Each row is a point on a landscape with many valleys, with its height.
A ball rolls from a point to the lowest of its 2 nearest points, and stops where none of them is lower. Distance is the straight distance between rows; heights are no part of it.
q433: [-22   0  -8  12   9  43 -22 -17  36   9   3  11  11  28 -60 -12  19 -23
  15  19]  (h 31.1)
q668: [  5   5  29 -46 -12  11 -46 -13  -3  -2  10 -13  18  29 -76  17   8 -44
  -6 -12]  (h 34.9)
q823: [ -6   9  29  21 -21  47 -10 -33  33   7   9  -5   3   8  -7  23  48   6
  -6   9]  (h 51.2)
q366: [ 15 -28  11  13  -6   1  25  23   3 -22  29 -25  18  22  60  90  -2 -17
  -8 -21]  (h 41.4)
q813: [ 22 -11 -22 -30  22 -18   7  14 -38 -13  31 -12   0   6 -35  -9 -40 -26
 -17  -8]  (h 28.5)
q197: [ 56  17 -29 -45 -13 -12  25 -37 -29   0 -10  23  -8  -2 -35 -36  -7  31
 -22   8]  (h 44.2)
q949: [ 57  33 -21 -57 -18   2  -7 -24 -33  23 -39   5 -10 -21 -64 -34   1   7
 -11  -3]  (h 48.1)
q858: [-30 -11  12  29  35 -68 -14  45 -18   5  -4 -46  21  46  64  33 -65  27
  -7  15]  (h 27.7)
q828: [-22 -24  15 -29 -21 -20  -5   3 -22   7  23  -5  17   8   7   6 -10  32
 -12 -21]  (h 41.2)
q791: [ 46   2  57  -5 -31  -7  25  14 -15   0 -31  -1  20  -3   8  66  54 -28
  31  21]  (h 34.3)
q594: [ 27   5 -52 -11  49  -6  -6  -4  -4 -48  16 -46 -15   0 -30  29 -36 -61
 -30   0]  (h 22.9)
q795: [-37   2  14 -53  -9 -11 -29  15 -12  22  10 -21  24   7  13   8 -50  14
 -23 -37]  (h 40.1)
q908: [-89 -18   7  38  12  10 -42   9  49  26  17 -13  10   5  35 -25  -5   0
  18  -4]  (h 19.7)
q496: [  5 -39   4   6 -23  -6  52   9 -22  -3  35  25 -32 -13  14  18   8  19
   2 -20]  (h 44.4)
q798: [ 49 -43  11 -16 -42   3  50  24 -14 -18  24  -7   8  22  25  90  -6 -20
  -5 -29]  (h 43.3)
q213: [ 47  21 -17   8 -37   3  55 -34   5   6  -6  32 -37 -23  21   4  39  42
 -13  10]  (h 32.6)
q497: [-13  15 -23  40  -2   9  19  11   9  -5 -40  31 -60 -34 -16 -48  67  -3
  30  27]  (h 63.6)
q729: [  9  64  -3 -27   8   5 -41 -16  22  30 -31  -2  56 -16  45 -34 -27  27
 -17 -12]  (h 37.3)
q570: [ 54 -59  -9 -14 -19 -29  40  23 -27 -19   6  10  -4  -8  -7  63  -2 -19
  11 -14]  (h 47.8)
q442: [ 19  -2 -18   7  23  -6  -5   7 -25 -19  16   3 -39 -45 -35 -15  -6 -29
   8 -11]  (h 55.2)
q36: [  5 -15 -40  15  11 -18  -4   3   4 -28  34 -29 -36 -45  17  33 -38 -13
 -19 -39]  (h 30.0)
q190: [ 27  11   4 -34   0  -6  18 -11 -39   3   0  30   7 -10  -2 -31 -10  25
  -3   5]  (h 41.8)
q492: [-13  16  -7  22  37  38 -27 -31  43 -24  20  -1   5  32 -30   0  22 -40
 -21  35]  (h 20.8)
q85: [-42  -4  -6  24  14 -12  -6  41  -5   0   1  11 -29 -52 -15 -50   3 -19
  50  -3]  (h 48.4)
q272: [-23  16  55  -7 -39  34 -13 -35  39  34 -12   9  36  17  11  -1  40  36
   3   7]  (h 53.1)
q26: [-66 -49   0  37  18 -50  -4  47 -19   6  39  16  16  -5  39 -38 -28  29
   8 -15]  (h 32.2)
q638: [  5 -10 -13 -10  25 -59   8  14 -14 -16 -12 -41  12  59  74  16 -72  16
 -48  -7]  (h 29.3)
q842: [-28  -9  -2  -1 -16  44 -12  14   7  31 -51  16 -17  -5 -59 -76  12   2
  42   6]  (h 17.4)
q537: [-20  31  -7  -8  -1  17 -24 -25  34  29 -25  12  29 -29  18 -42 -18  23
   9   5]  (h 33.5)
q799: [-54  -2  17  14  27 -31 -28  29   7   5   7 -41  35  35  45   3 -45  12
  -3   4]  (h 26.2)
q146: [ 44  30  60 -11  -4  -2  25  13   6 -18 -27  -7  58  -4  32  49  28 -23
  16  28]  (h 37.2)
q846: [-20   5 -32  12  21  10  -4   5   7 -14   0  51 -24 -33  23 -83  -9  37
  13  13]  (h 77.1)
q508: [ 55 -14 -13 -17   7 -32  39  17 -55 -13 -12  21   2 -32  14 -13 -11  21
   5   4]  (h 38.5)
q650: [ 36  32  27  15  -1   3  13   2  31 -31  -9 -27  60  25  46  62  32 -46
 -16  12]  (h 39.0)
q482: [-19  -3  48 -15 -46  34   1  -6  13  38 -12   3  22  39 -27 -17  29  18
   5   6]  (h 52.2)
q107: [ -8  39 -19  10 -21  55  -4 -39  30  41 -46  -6 -46 -28 -35 -33  63  18
  19  15]  (h 60.0)
q215: [ 58  34  10 -42 -54 -12 -20 -21 -24  30 -41 -18 -38 -39 -62  -5  23  -1
 -12  -7]  (h 52.8)
q885: [-50  -4   2  19   0  33 -29 -13  52  34  -6  11  13  -4  12 -30   3  15
  17   9]  (h 26.6)
q943: [  2   1 -29   3  38 -19  -9  -2  -1 -21  12 -24   6  36  46   5 -52   6
 -46  15]  (h 30.2)
q871: [ -2  -1  34 -19 -23  43 -23 -11  21  16 -10   2   6  44 -85   5  41 -25
   4   9]  (h 40.7)
q399: [ 15 -22  60  10 -24   5  -4  19  -3   2   0  -1   1  -2 -19  44  40 -20
  38   3]  (h 29.4)
q752: [  7  11   4   0  12 -46   5  19 -15 -18  -2 -27  28  16  88  38 -59  22
 -23 -29]  (h 30.1)
q438: [ 26 -10  43   2 -39  24 -14 -20   1  10  -2 -12 -22  -4 -21  68  51 -23
  11   2]  (h 22.6)
q968: [-15  32 -19  29 -15  -2  11   1 -26  33 -71  15 -45 -29  -8 -66  51  22
  30  27]  (h 69.0)
q147: [ -4 -13 -33  24  49 -15  -5   1  -3 -28  28 -25 -12  -4  -5  22 -43 -32
 -22 -12]  (h 26.3)
q383: [-39 -26  14  19  -3  38 -12 -25  22   2  38   0  -5   4   1  29  15  -7
  -9   1]  (h 49.0)
q389: [ 62  13  -7   9 -40  21  41 -45  22  -6   0  17  -9 -17  27  59  25  13
 -15   5]  (h 27.3)
q682: [ 21  -1  19 -19 -40  18   3 -33  23  -2  21 -16  -8   0 -11  61  25 -20
 -25 -27]  (h 15.9)
q287: [-23 -10  43  14  30 -17 -16  40  -8 -14  19 -30  51  32   4  31   1 -30
  23   6]  (h 36.1)
q96: [  0  -3  -9  26  10 -19  16  35 -20 -10 -12  19 -49 -52 -42 -26  13 -18
  44  15]  (h 55.7)
q583: [ 15  35 -28   7   2  38   5 -43  27  -4 -12  37   3  24   2 -59  11  41
 -15  37]  (h 80.4)
q33: [ -1 -34   4  14  19   2   7  13 -23 -13  26   6  -5  21 -48   8  14 -24
  18  15]  (h 37.4)
q686: [-13 -33 -18  -5  -4  -5  25   4 -12  -2  45  11 -10  14   9 -10 -21  24
 -21 -27]  (h 42.4)
q662: [-20 -33   8  21  14 -38  26  35 -26   2  33  22   8 -11  47 -18 -24  37
  26  -2]  (h 33.7)
q456: [ 18   4  29  -4 -15  -5   8  14   8 -14   1 -27  27  20  28  62   5 -30
 -18 -18]  (h 40.2)
q15: [ 20  40  31 -29 -23   7 -28 -25  12  21 -12 -11  -2 -43 -21  30   0  -8
   3 -24]  (h 59.3)
q16: [ 36   9  -7  -9 -10  15  23 -38  16 -11  14 -14 -35 -30   6  39  20   6
 -36 -21]  (h 21.3)
q959: [ 29  44 -21  -8  -5  28   1 -37  19  13 -37  16 -31 -41 -38 -34  30   8
   2  21]  (h 50.1)
q30: [-22  -6  11 -32 -48  29 -22 -14  -4  50 -32  10   6  22 -54 -30  15  19
  12 -20]  (h 49.4)
q435: [  3  -2 -14  27  -2  16  35   1 -44   3 -33  27 -68   5 -24 -41  75  -2
  20  15]  (h 68.9)
q169: [-18 -21  69  -6 -13   2 -23  26  -5   8   6 -18  31   8 -14  40   6 -21
  14 -13]  (h 33.8)
q39: [-34 -23 -24   8   1  30   9 -15  22 -24  38   9 -39 -24   3   8  20 -11
 -17 -16]  (h 46.4)
q652: [ -7   9 -61  16  43  -4   2  -6  15 -28  14  32 -20 -14  39 -68 -35  16
 -18  20]  (h 78.7)
q519: [  4  -2  -9  18  43  20  12 -14  29 -37  24   7  18  26 -27  33  21 -37
  -2  43]  (h 27.6)
q9: [  3   6  -3 -53   9  -3  -6  -5 -16 -11  10  -7   7  15 -69 -11 -26 -21
 -13 -15]  (h 30.9)
q826: [-19  36  26 -65   3 -25 -25   7   5  28 -21 -29  58  18  20   1 -47   9
 -25 -35]  (h 39.4)
q535: [ 20 -33 -16   2  10 -34  44  29 -55 -19  25  41   4  -9  29 -37 -30  42
   8   7]  (h 35.5)
q345: [-13 -22  14  16  25   0  -4  16   6 -26  23 -10  20  18 -19  42  -4 -45
  16  20]  (h 32.8)
q122: [-48  -1  -2  14 -14   6 -11  18   7  20 -27  25   3 -34 -15 -64   4   9
  58  -1]  (h 39.8)
q719: [-29 -29 -25  36  47 -42  10  34 -21 -26  36 -11  19  60  31  -1 -56  10
  -5   6]  (h 30.3)
q782: [ 43  10   7   0   2 -27  29  19  -3 -28 -14 -19  46  22  91  55 -28  -8
 -22 -13]  (h 31.3)
q368: [ 18  17 -22  -1 -19  28  26 -29  -3   7  -7  20 -47 -18 -17 -23  30  17
  -9   7]  (h 40.4)
q145: [-18 -50  -4  16 -20   5  20   7 -16  -8  37  26 -39   4 -29   3  33  -2
  17 -13]  (h 42.1)
q859: [-27 -14 -38  28  28  -5  -1  -1  17 -21  27   0 -43 -40 -24 -24  -3 -26
   4 -16]  (h 50.3)
q733: [-76 -10 -12  54  27 -23 -38  23  21   8  -1 -22  15  16  62 -11 -32   5
   3   8]  (h 24.0)
q612: [ 37  39  21 -40 -54  23 -39 -26   4  40 -39  -8 -24 -52 -40   8  37  16
   1 -24]  (h 56.2)
q315: [ -8 -34 -10  52  49 -51   4  35  -5 -23   8 -35  18  63  61  33 -50  11
   0  19]  (h 29.2)
q444: [ 34   6 -20 -38  37 -28 -11  14 -18 -40  10 -29   9  33 -28  29 -40 -53
 -33 -10]  (h 26.1)
q103: [-51 -34 -12  32  29 -41 -13  35 -25   1  23  18  42  51  28 -30 -37  25
  -1  15]  (h 31.0)
q154: [  5  22  23  -8   7   3 -30 -16   6   7 -19 -17 -11 -76 -13  17   0 -34
  30  -8]  (h 64.2)
q280: [ -9  60  29 -13   6 -20 -23   8   6  20 -23 -20  61   2  53 -16 -44   8
  -6 -11]  (h 38.6)
q364: [ -6  11 -67  -2  20  28 -11 -44  31 -14  12  35   5  11  20 -54 -22  26
 -31  18]  (h 79.4)
q811: [  4  22 -34  18  -4   9  11 -16   9  21 -39  45 -39 -36  14 -79  24  43
  15  22]  (h 73.7)
q370: [ -5  -3 -19 -24 -30  37  -3 -13 -10  45 -33  20 -36  10 -65 -49  33  16
  14   6]  (h 41.6)

For each start below, name the point where the ball stops.
q15 | q908
q364 | q497
q662 | q908
q798 | q682
q828 | q908
q959 | q682

Call two points neighbours if one is among the 2 nearest of the other. Go from one point of each pair to the other, from neighbour to neighbour, staying as low as possible. Name the highest point that can't be avoided.
q39 / q345 | q859
q842 / q39 | q272
q682 / q492 | q287
